The views of a scene show one set of named points, each view turned or mirrored, shifted and resized as a whole, with a little noise and some points left out.

Scene 1
View 1
K_536: 5; 14; 10; 5; 14; 4; 17; 11; 24; -5; -18; -4; 47; -11; 50; 4; -36; 5; -5; -9; -33; 0; -22
K_603: 0; -2; 6; 1; 8; 8; 21; -1; 6; -32; -7; 9; 28; -3; 32; -9; -38; 2; 3; -9; -10; 7; -14
K_780: 3; 3; -6; 15; 6; 2; 18; -5; -2; -21; 2; 5; 31; -2; 30; -1; -32; -3; -9; -8; -22; -13; -16
K_77: 1; -6; 6; -7; 11; 12; 19; 3; 8; -37; -10; 4; 33; -1; 36; -8; -42; 4; 5; -8; -6; 8; -18
K_694: -2; -22; -1; -20; 15; 12; -13; -20; 32; -40; -23; 4; 12; -13; 35; -8; -42; 15; 6; 3; 20; 52; -13
K_809: 8; -18; 2; -4; -3; 18; -8; 7; 6; -27; -8; 8; 20; 0; 1; 8; -29; 10; -3; -19; -5; 5; -11
K_650: -13; -11; 12; 7; -14; 6; 23; 6; 12; -38; -11; 17; 17; -7; 23; -3; -7; 8; 2; 4; 0; 36; -12
K_243: -8; -36; 36; -7; -51; 41; 13; 57; -17; -47; -6; 33; 8; 4; -54; 17; 15; 10; 7; -30; -2; 16; -9
K_151: 13; -15; -5; -12; 18; 15; -2; -7; -4; -37; -7; -3; 25; 4; 19; -4; -61; 0; 5; -20; -3; -15; -15
K_910: -8; -3; 12; 7; -7; 12; 14; 16; 31; -17; -21; 14; 27; -13; 32; 6; -3; 13; -2; 1; -15; 35; -16
K_904: 10; -39; 8; -30; 0; 32; -8; 6; -22; -72; -2; 11; 17; 7; -19; -9; -65; 2; 16; -35; 18; -13; -14
K_256: -10; 14; 0; 28; 4; -9; 29; -6; 18; -5; -6; 8; 25; -7; 51; -1; -4; 2; -13; 6; -24; 18; -16
K_687: 12; 8; -17; 25; 21; -6; 20; -21; -7; -12; 8; -5; 32; 4; 40; -3; -42; -8; -18; -10; -29; -28; -10
K_906: -10; -16; 49; -6; -46; 37; 31; 77; -3; -31; -17; 28; 34; 1; -25; 18; 10; 9; 10; -30; -20; 3; -19
K_718: 3; 9; 14; 1; 6; 14; 8; 24; 32; 5; -26; -4; 46; -8; 41; 14; -24; 12; -3; -12; -32; 5; -22
K_276: 13; -10; 44; -26; -32; 59; -11; 94; 18; -4; -32; 8; 58; 1; -37; 39; -11; 15; 11; -47; -40; -20; -25
K_969: 16; -24; -8; -28; 26; 18; -7; -14; -8; -57; -5; -3; 27; 1; 20; -18; -85; 0; 13; -25; 7; -13; -14
K_826: -8; -15; 1; -6; 9; 7; 10; -17; 5; -50; -8; 11; 12; -4; 32; -16; -41; 5; 5; -2; 10; 26; -12
K_159: -7; 1; -9; 4; 22; -1; 2; -25; 37; -18; -17; -2; 19; -12; 62; -9; -29; 14; -6; 12; 1; 45; -15
View 2
K_969: 18; 32; 8; 12; 27; 14; 43; -18; -34; -43; -34; 31; 1; 7; -26; 2; 55; 1; -61; 4; 27; -1; -19
K_904: -4; -3; -7; 21; 56; 12; 49; -13; -20; -25; -29; 23; 3; -12; -37; -9; 68; 16; -89; -6; 16; 13; -17
K_603: 0; 22; -1; -3; 17; 9; 7; 11; -24; -15; -24; 23; -1; 9; 20; 2; 17; 12; -46; -12; -6; 7; -27
K_826: 5; 26; -8; -13; 29; 0; 16; -9; -30; -29; -25; 8; 13; -4; 18; 8; 11; 22; -53; -11; 21; 8; -27
K_780: 2; 23; -4; 13; 2; 12; 2; 13; -10; -9; -31; 32; -4; 21; 20; 1; 16; 20; -38; -17; -16; -10; -23
K_910: -8; 4; 7; -14; 26; 12; -12; 14; -26; 6; 1; -5; -17; -6; 41; -3; -18; 11; -44; -7; -12; 10; -21
K_77: 4; 26; 4; -3; 19; 9; 15; 7; -29; -18; -21; 20; 1; 9; 20; 1; 19; 10; -51; -9; -4; 12; -23
K_906: -44; -43; -7; 6; 64; 10; 12; 34; 0; 24; 12; -11; -12; -25; 12; -27; 16; 25; -86; -26; -50; 39; -19
K_151: 12; 21; 3; 19; 20; 16; 24; -3; -21; -26; -32; 34; -6; 11; -11; -3; 41; 7; -55; -3; 6; -11; -15
K_650: -16; 8; -11; -18; 38; 1; -1; 6; -25; -10; -9; -7; 8; -12; 35; 5; -8; 27; -53; -18; 2; 17; -27
K_809: -2; -4; 1; 15; 36; 19; 14; -6; -8; -6; -14; 10; -17; -4; 5; -11; 20; 16; -61; -8; -5; -6; -12
K_687: 7; 34; -3; 22; -15; 10; -5; 15; 2; -22; -49; 48; -1; 33; 20; 3; 22; 19; -32; -24; -15; -26; -24
K_276: -25; -44; 20; 24; 46; 30; 13; 42; -4; 35; 20; 12; -47; -7; -3; -39; 37; -7; -78; -4; -71; 26; 2
K_536: 10; 31; 18; 4; -9; 15; -5; 25; -28; -1; -12; 29; -19; 25; 35; -3; 4; -3; -31; -3; -22; 2; -16
K_243: -50; -58; -15; 11; 83; 5; 15; 18; 10; 21; 8; -19; -11; -38; -3; -27; 22; 34; -99; -28; -38; 34; -18
K_256: -4; 26; -4; -9; -3; 4; -25; 23; -15; -4; -25; 18; -5; 18; 52; 3; -23; 24; -25; -23; -16; -5; -24
View 3
K_77: -8; 21; -6; -4; 19; -11; -28; -3; -15; -20; -15; 23; 37; 18; 4; 16; -18; -11; -21; -4; -8; -10; 28
K_694: 0; 18; -19; 15; 6; -19; -9; -19; -24; -59; 6; 41; 63; -22; -3; -3; -4; -18; -28; 1; -17; 9; 1
K_809: -5; 31; 9; 0; -4; 2; -16; -21; -15; -19; 0; -10; 27; 6; -10; 9; -1; 16; -18; -3; -11; -7; 9
K_687: 23; 37; -3; -30; 46; 5; -32; -20; -6; 14; -15; 21; 62; 52; 7; 37; 3; 6; -2; -13; 9; -3; 48
K_826: -2; 20; -19; -14; 18; -11; -35; -13; -8; -43; -1; 31; 48; 2; 6; 0; -18; -14; -15; -3; -22; 8; 19
K_650: 3; 9; -8; -17; 15; -26; -14; -6; -6; -21; 12; 25; 14; 10; 12; -15; -20; -9; -4; -12; -19; 0; -10
K_256: 30; 7; 0; -28; 43; -29; 2; -13; -13; 9; 5; 41; 40; 34; 14; 11; -1; -11; 2; -30; 9; -7; 0
K_159: 17; 9; -21; -2; 39; -32; 2; -20; -25; -29; 5; 63; 72; -2; 7; 5; 2; -22; -18; -18; 6; 6; -1
K_904: -40; 48; 3; 18; -32; 23; -47; -12; -8; -49; -9; -38; 9; -11; -20; 1; -21; 19; -33; 25; -41; -4; 25
K_276: -25; 32; 47; 35; -23; 2; 19; 5; -20; 28; -15; -48; -43; 25; -19; 20; -2; 17; -23; -9; 16; -51; -14
K_243: -26; 23; 28; -10; -43; -7; -13; -3; 0; -7; 17; -56; -59; 10; -5; -31; -26; 26; -3; 5; -34; -14; -30
K_910: 8; 6; 5; -2; 14; -32; 9; -5; -19; -7; 8; 27; 17; 10; 7; -6; -7; -12; -12; -17; 1; -13; -19
K_780: 12; 30; -2; -17; 31; -4; -21; -13; -12; 3; -11; 14; 39; 39; 2; 21; -2; 4; -10; -13; 1; -12; 31
K_718: 3; 19; 16; 16; 24; -23; 11; -2; -27; 13; -14; 26; 24; 26; 1; 24; 2; -15; -26; -23; 29; -33; 0
K_906: -19; 15; 29; -9; -27; -17; -4; 7; -6; 2; 6; -38; -53; 18; -5; -19; -25; 13; -7; -5; -23; -26; -26
K_603: 2; 22; -5; -14; 26; -10; -28; -4; -8; -18; -9; 22; 32; 21; 6; 14; -10; -10; -19; -3; -6; -6; 24
K_969: -19; 47; -15; 9; 10; 22; -55; -15; -12; -51; -31; 2; 62; -3; -13; 31; -11; 3; -35; 18; -18; 3; 58
K_151: -8; 41; -3; 0; 16; 9; -37; -20; -14; -27; -17; 1; 52; 16; -9; 29; -3; 5; -27; 6; -7; -7; 42
K_536: 11; 18; 5; 6; 39; -17; -3; 4; -24; 9; -20; 31; 38; 27; 5; 31; -1; -19; -23; -21; 19; -23; 19
View 4
K_718: 10; -25; -19; 0; -6; -55; -21; -17; -5; 15; 74; -13; -31; -40; 7; 58; -46; -46; -33; 8; -67; 4; -20
K_151: 11; -70; -11; 8; -18; -3; -24; -24; -22; 8; -19; 4; 6; -18; 39; 31; 13; -16; 10; 19; -21; 63; 4
K_809: -6; -15; -17; 17; -28; -5; 14; -29; -11; 14; 4; -19; 9; -23; 37; 16; -11; -17; 3; 2; -7; 31; -7
K_910: 18; 8; -20; 40; -13; -19; -5; -35; 7; -15; 76; -11; 7; -35; -8; 35; -52; -26; 15; -8; -38; -10; -39
K_276: -32; 32; -48; -51; -77; 6; 71; 2; -10; 73; 89; -51; -16; -47; 60; 16; -36; -43; -69; -14; -43; 0; 32
K_780: 36; -78; 4; 16; -14; -15; -49; -44; -48; 12; 29; -11; 7; -42; 6; 56; -24; 20; 6; -4; -36; 79; -40
K_650: 21; -10; -11; 43; -21; 14; 5; -48; -12; -33; 59; -1; 32; -32; -10; 32; -44; -5; 45; -23; -26; 11; -41
K_969: 12; -93; -1; -8; -23; 27; -25; -32; -23; -19; -52; 28; 7; -5; 43; 31; 48; -22; 25; 31; -19; 69; 20
K_159: 37; -32; -6; 68; 34; -42; -57; -46; 22; -54; 21; 25; -3; -19; -32; 54; -35; -44; 39; 18; -44; 4; -46
K_694: 12; -26; -8; 57; 8; -1; -18; -45; 26; -68; -11; 35; 17; 0; -5; 24; 0; -52; 56; 28; -25; -3; -17
K_536: 26; -50; -11; 3; 0; -49; -42; -25; -9; 9; 61; -4; -23; -44; 3; 68; -43; -32; -25; 12; -65; 27; -21
K_256: 40; -21; -1; 53; 11; -52; -50; -43; -17; -1; 72; -19; 4; -50; -26; 54; -64; 8; 11; -11; -45; 31; -68
K_906: -15; 40; -39; -12; -87; 54; 85; -29; -28; 34; 99; -46; 33; -39; 30; 9; -49; -7; -4; -45; -9; -2; -12
K_77: 26; -60; -7; 7; -17; 3; -20; -37; -18; -18; 34; 8; 8; -22; 10; 47; -21; -20; 14; 2; -41; 37; -19
K_603: 25; -55; -3; 20; -16; -8; -22; -35; -23; -6; 36; 0; 11; -31; -1; 49; -26; -11; 13; 3; -39; 44; -24
K_687: 36; -81; 7; 23; 3; -57; -76; -31; -42; 30; 13; -28; -6; -47; 14; 47; -21; 26; -14; 9; -35; 93; -47
K_904: -2; -57; -17; -14; -64; 69; 35; -24; -33; 0; -38; 8; 34; -5; 60; 3; 43; -10; 30; 4; 6; 63; 37
View 5
K_256: -29; -24; -13; 16; -11; 26; 23; 6; -40; -48; 30; -2; 7; -15; 0; -8; -6; -1; -26; -52; 5; -1; 15
K_276: -17; -42; 46; -1; -39; 0; -5; -11; -69; -37; 5; -25; -3; -20; -3; -30; 15; 23; 40; 39; 3; -16; 39
K_718: -23; -19; 9; -10; -14; 26; 13; -7; -58; -33; 28; 2; 2; -5; -10; -20; 3; -4; 3; -24; 14; -15; 31
K_536: -19; -13; 2; -19; -5; 27; 22; 6; -47; -35; 34; 8; 10; -5; -6; -14; 0; -7; -4; -31; 11; -12; 20
K_243: -8; -41; 13; 46; -57; -29; 1; 11; -27; -40; -15; -36; -11; -28; 11; -30; 2; 58; 21; 40; -9; 7; 27
K_151: -2; 1; -4; -18; -11; 4; 20; 29; -12; -9; 14; 0; 8; 3; -7; -19; 14; 23; -1; 20; -3; 5; -5
K_159: -25; 11; -37; 6; -7; 15; 23; -5; -18; -16; 32; 4; 0; 8; -5; -6; -2; -8; -23; -52; 14; -3; 16
K_687: -14; -16; 6; -17; 2; 34; 36; 30; -32; -40; 34; 5; 29; -15; -10; -3; 6; 2; -35; -23; -8; 3; -19
K_603: -11; -10; -10; -4; -10; 11; 25; 23; -21; -32; 21; 6; 7; -6; -4; -14; 1; 9; -12; -16; 6; 4; 10
K_809: -15; -3; 1; 5; -21; 5; 14; 6; -28; -17; 15; -17; 5; -7; -7; -13; 13; 22; -7; 9; -3; -3; 0
K_780: -13; -15; 4; -7; -9; 21; 27; 23; -31; -37; 31; -1; 15; -14; -5; -9; 4; 8; -18; -17; -4; 1; 0
K_826: -8; 4; -31; 8; -14; 2; 25; 28; -1; -18; 18; 6; 0; 4; -3; -16; 0; 17; -14; -20; 7; 8; 7
K_906: -10; -49; 14; 38; -48; -16; 4; 8; -38; -47; -8; -24; -12; -26; 8; -31; 1; 43; 24; 22; -4; 1; 37
K_694: -16; 27; -41; 6; -16; -3; 15; -3; -5; 4; 20; -2; -10; 17; -7; -15; 4; 10; -10; -24; 15; 0; 16
K_910: -24; -18; -16; 25; -26; 6; 13; -7; -34; -32; 19; -9; -6; -6; 2; -19; -5; 7; -1; -30; 12; -5; 31
K_650: -15; -17; -24; 29; -22; -3; 17; 10; -16; -36; 12; -4; -9; -6; 7; -17; -7; 20; -8; -25; 7; 5; 26
K_77: -9; -6; -9; -8; -11; 9; 23; 22; -20; -25; 21; 8; 3; 2; -1; -18; 1; 9; -5; -13; 6; 3; 13

Which points are out of place in each view (at most two, in the order of its rows)? Write none if all are in place.
view 1 | K_906, K_276
view 2 | none
view 3 | K_904
view 4 | K_780
view 5 | K_151

Scene 2
View 1
K_777: -8; -21; -2; 39; -8; 32; -39; 13; 24; 12; -5; 41; -15; -21; -17; 15; -9; -14; -8; 22; 7; 17; -2
K_983: -8; -22; -14; 41; -12; 29; -46; 9; 27; 3; 27; 22; -4; -14; -6; 10; 14; -20; 14; 13; 26; -9; 15
K_955: -3; -10; -14; 41; -21; 14; -39; 6; 8; 10; 18; 19; -19; -13; -24; 6; 0; -19; -11; 14; 19; 12; 30
K_428: 15; 9; -29; 14; -8; -25; -27; -15; -1; 27; 43; -21; -35; 9; -45; -26; -13; -15; -29; 1; 13; 20; 35
K_641: -16; -5; 2; 53; -31; 11; -44; 18; 0; -1; 7; 21; 9; -14; -16; 14; 14; -15; -6; 21; 27; 6; 27
K_954: 1; 6; 1; 13; -2; 1; -28; 11; 13; 17; 20; 16; -21; -10; -22; -22; -18; -2; -12; 21; 3; 13; -10
K_266: -10; -2; 15; 20; -1; -10; -28; 18; 18; 12; 4; 14; 8; -9; -29; -9; -9; 7; -11; 13; 8; 15; -28
K_835: -1; 7; -10; 16; 3; -9; -40; 3; 23; 0; 67; -21; 10; 9; -2; -31; 22; -13; 29; 7; 30; -29; 2
K_878: -7; -6; 8; 21; 2; -15; -27; 12; 19; 16; 7; 8; 5; -6; -34; -8; -14; 3; -15; 5; 8; 20; -27
K_624: -8; -28; -13; 48; -15; 28; -43; 7; 22; 10; 9; 30; -7; -15; -15; 21; 7; -21; -2; 10; 21; 8; 15
K_56: -7; -13; -8; 34; -7; 16; -43; 9; 25; 1; 32; 14; -2; -8; -6; -3; 15; -15; 15; 14; 26; -12; 6
K_950: 1; -28; -28; 41; -11; 23; -44; -5; 28; 12; 35; 8; -15; -2; -15; 10; 13; -29; 8; 1; 29; -3; 29
K_238: -17; -11; 9; 41; -19; 19; -40; 23; 16; 1; 3; 31; 8; -20; -10; 11; 6; -7; 3; 26; 16; 3; 1
K_626: 0; 4; -8; 31; -18; 26; -40; 14; 5; 11; 16; 31; -35; -18; -15; -7; -7; -16; -12; 33; 6; 7; 22
K_199: -1; -1; -11; 31; -16; 8; -42; 6; 9; 7; 37; 3; -11; -2; -13; -10; 9; -19; 1; 17; 21; -8; 28
K_343: 8; 18; -9; 16; -11; 7; -36; 10; 0; 13; 39; 11; -38; -9; -18; -28; -9; -13; -7; 30; 6; 0; 25
View 2
K_624: -3; -7; -19; 37; -9; -1; 7; 20; 19; -34; -9; 17; -47; -20; -8; 0; -31; 4; -2; 3; -26; 30; -41
K_777: -1; 0; -4; 54; -7; -12; 11; 8; 2; -40; -12; 8; -36; -16; -1; 3; -9; 20; -3; 13; -26; 32; -52
K_954: 7; 14; 1; 40; 11; -8; 25; -6; 24; -28; -19; -19; -3; 15; -18; -4; 32; 12; -18; 12; -10; 12; -23
K_238: 10; 12; -15; 29; 3; -15; -14; 1; 13; -35; -9; -1; -28; -14; 6; 3; -15; 8; 1; 4; -31; 37; -38
K_56: 14; -11; -18; 6; 8; -5; -1; 18; 38; -30; -11; -9; -29; -10; -23; 8; -23; -1; -8; 6; -26; 26; -18
K_878: 6; 23; 4; 39; 15; 6; 5; 10; 22; -14; -15; -6; -7; 13; 5; 9; 44; -9; -8; -3; -20; 1; -33
K_626: -1; 3; -15; 48; -12; -19; 26; -15; 22; -47; -16; -10; -18; -3; -20; -16; -15; 33; -16; 15; -12; 32; -28
K_983: 11; -15; -21; 13; 3; -8; 4; 25; 32; -38; -12; 4; -39; -21; -20; 5; -35; 6; -6; 6; -27; 34; -23
K_343: 7; 6; -19; 32; 1; -12; 34; -23; 44; -43; -21; -27; -3; 13; -36; -19; 0; 25; -24; 14; -6; 21; -3
K_835: 25; -2; -28; -30; 28; 9; -5; 27; 74; -18; -17; -22; -16; 7; -31; 8; -13; -25; -14; -6; -26; 9; 15
K_199: 6; -1; -31; 14; 3; -1; 17; 2; 53; -34; -18; -12; -22; -3; -25; -15; -25; 4; -11; 2; -14; 20; -3
K_641: -1; 20; -35; 25; -7; -5; -7; -8; 27; -34; -9; 8; -35; -12; 13; -19; -38; 1; 3; -9; -25; 35; -26
K_950: -1; -25; -27; 18; -6; 10; 21; 34; 45; -35; -16; 6; -43; -18; -31; -2; -35; 3; -10; 2; -17; 18; -15
K_955: -18; 7; -25; 47; -11; 8; 28; 3; 36; -32; -18; 13; -30; 0; -11; -24; -13; 8; -13; -10; -9; 14; -21
K_428: -22; 6; -25; 39; 0; 25; 59; -2; 74; -22; -27; -6; -5; 30; -34; -35; 19; 1; -30; -10; 11; -13; 12
K_266: 12; 25; 1; 30; 21; -3; -6; 3; 17; -18; -15; -10; -6; 11; 9; 12; 38; -7; -3; -2; -22; 12; -36
View 3
K_626: -1; 20; 19; -45; 7; -16; 26; -30; -5; -25; 24; -8; 10; 7; -58; 3; -2; 58; 66; 19; -21; -20; 15
K_878: -1; 4; -17; 21; 18; -10; 5; -25; 23; -29; 44; 6; -12; -4; -22; 2; -12; 9; 15; -19; 24; -49; 11
K_56: -4; -20; 25; -38; 35; -4; 48; -51; 30; 6; -3; -10; -1; -4; -22; -1; -22; 52; 41; -9; 17; -2; -6
K_641: 2; 21; 21; -65; 7; -18; 33; -46; 45; -37; 22; 0; -7; 24; -12; 12; -23; 73; 32; -27; -3; 13; 21
K_266: 0; 1; -16; 8; 14; -6; 5; -22; 20; -30; 31; 5; -20; 0; -16; 3; -23; 9; 19; -25; 21; -49; 11
K_955: -2; 17; 20; -35; 20; -21; 39; -51; 27; -24; 42; -6; 18; 17; -50; 6; -1; 67; 41; 0; 5; -2; 9
K_199: 2; 7; 25; -35; 17; -25; 48; -40; 33; 3; 18; -9; 22; -12; -31; -12; -8; 60; 28; 3; -10; -1; -13
K_238: 2; 0; 10; -48; 21; -2; 22; -38; 26; -28; 6; -3; -27; 21; -17; 15; -27; 49; 46; -19; 9; -15; 25
K_624: -7; -1; 14; -41; 39; -7; 41; -61; 26; -20; 24; -10; -1; 28; -47; 26; -16; 76; 55; -11; 28; 3; 22
K_343: 1; 21; 21; -29; 2; -29; 30; -17; -4; -6; 17; -8; 29; -26; -50; -21; 4; 44; 43; 24; -37; -33; -11
K_950: -3; -13; 27; -32; 43; -15; 62; -65; 38; 13; 24; -15; 32; 4; -50; 2; -3; 78; 40; -1; 23; 13; -15
K_835: 9; -37; 27; -14; 31; -15; 61; -34; 42; 42; -21; -4; 21; -48; 5; -42; -22; 28; -2; -10; 2; -4; -51
View 4
K_835: 2; -18; -22; 5; -25; 42; -71; -23; 17; 23; 91; 9; -9; 40; -15; -50; -1; 63; -40; -48; 1; -42; 22
K_955: 26; 16; 35; -7; -34; 21; 11; 19; -28; -33; -6; 5; -43; -1; -14; -26; 27; 6; -27; 18; 18; 22; -22
K_641: 64; 49; -18; -14; -20; 22; 5; 28; -44; -3; -29; 12; -9; -48; -6; -55; 9; 12; -31; 29; 8; 4; -34
K_624: 19; 10; 14; -17; -30; 7; 14; 27; -54; -12; -19; 15; -3; -28; -17; -35; 3; 12; -6; 30; 24; 38; -12
K_983: 17; 11; -7; -13; -28; 18; -11; 27; -40; 4; 8; 21; -7; -19; -23; -52; -4; 28; 5; 13; 25; 17; 7
K_950: 18; 11; 23; -4; -44; 22; -4; 8; -39; -15; 35; -7; -29; -12; -22; -39; -7; 46; 8; 2; 27; 36; 18
K_878: -24; -41; 33; -23; 2; -7; -13; -16; -8; -15; -3; 38; 36; 55; -20; 7; 33; -8; -75; 9; 17; 0; -44
K_56: 6; 2; -14; -11; -20; 23; -24; 15; -26; 8; 16; 26; -5; 3; -20; -48; 0; 29; -16; -6; 18; 2; 4
K_266: -21; -36; 17; -26; 7; -3; -17; -6; -5; -5; -15; 50; 40; 44; -19; -3; 27; -14; -73; 6; 13; -16; -47
K_238: 20; 11; -15; -26; -3; 10; -7; 35; -37; 4; -39; 39; 20; -7; -16; -42; 16; -6; -35; 22; 8; -2; -35
K_954: -39; -22; 38; -15; -8; 17; -12; 16; 5; -22; -18; 39; -20; 68; -29; -13; 37; -21; -52; -5; 15; -13; -29
K_199: 23; 14; 12; 1; -35; 33; -19; 13; -6; -12; 24; 4; -48; 16; -19; -44; 21; 24; -30; -6; 10; -6; -9
K_428: -2; -17; 103; 12; -49; 33; -7; -29; 29; -60; 55; -24; -88; 71; -20; 6; 52; 23; -69; -19; 12; 12; -23
K_777: -7; 5; 17; -29; -14; 3; 19; 43; -49; -16; -54; 43; 1; -3; -27; -28; 14; -23; -13; 30; 27; 32; -26
View 5
K_983: 18; 8; -5; -23; -16; 31; -8; -5; -19; -7; -24; 39; 10; 15; -26; 7; 7; 4; -24; -22; -6; -12; 2
K_641: 11; 11; 13; -27; -19; 20; -2; 19; -30; -27; -36; 25; 52; 4; -3; 3; 6; -13; -24; -7; 3; 10; -8
K_777: -1; -8; -7; -31; 5; 56; -13; -10; -22; 3; -42; 8; 45; 3; -20; 22; 27; -11; -20; 6; -3; 11; 18
K_878: -25; -5; -20; 8; -5; 19; -4; 2; -4; 20; -59; -13; 16; -12; 33; 45; 20; 7; -8; 2; -9; 20; 5
K_238: 4; -3; -6; -18; -22; 45; -4; 9; -30; -9; -48; 29; 39; 12; -8; 23; 17; -9; -21; 6; -4; 5; -7
K_955: 11; 4; 5; -27; 11; 16; -13; 3; -12; -2; -20; 4; 37; -3; -11; -2; -3; -9; -32; -4; 1; 6; 10
K_954: -10; -15; -22; 10; 5; 21; -19; -5; 3; 30; -46; -14; 14; -1; 8; 23; -1; 0; -30; 26; -5; 13; 0
K_950: 23; 21; 1; -26; 2; 15; -14; -12; -4; -3; -7; 26; 3; 6; -23; -5; -4; 13; -29; -38; -7; -13; 10
K_428: 1; 2; -2; 8; 33; -38; -22; 3; 27; 26; -6; -42; 9; -26; 27; -9; -35; 13; -45; -6; -3; 8; 10
K_199: 18; 5; -2; -6; -8; 5; -17; 4; -2; -1; -17; 16; 13; 3; -6; -7; -19; 3; -37; -7; 2; -5; -10
K_56: 14; 8; -7; -8; -21; 23; -11; -1; -10; -2; -29; 35; 2; 13; -15; 11; 2; 8; -26; -18; -7; -7; -5
K_626: 9; -22; -8; -12; 12; 34; -25; -4; -14; 17; -32; -8; 45; 4; -18; -2; -8; -17; -42; 45; 4; 8; 3
K_343: 10; -16; -15; 8; 6; 7; -26; -1; 3; 24; -23; -6; 17; 3; -10; -12; -30; -2; -50; 33; 4; -1; -10
K_624: 14; 10; 4; -36; 2; 39; -8; -6; -22; -11; -27; 23; 35; 7; -20; 11; 16; -4; -19; -24; -6; -1; 14
K_835: 16; 8; -21; 29; -41; -14; -14; 10; 9; 8; -25; 41; -39; 13; 6; 0; -27; 31; -32; -23; -8; -18; -33
K_266: -21; -10; -22; 12; -15; 30; 0; 8; -9; 17; -67; 0; 18; -3; 28; 44; 19; 3; -11; 14; -8; 17; -5

Which points are out of place in each view (at most two, in the order of its rows)? Write none if all are in place.
view 1 | none
view 2 | K_835, K_955
view 3 | none
view 4 | K_641
view 5 | K_626
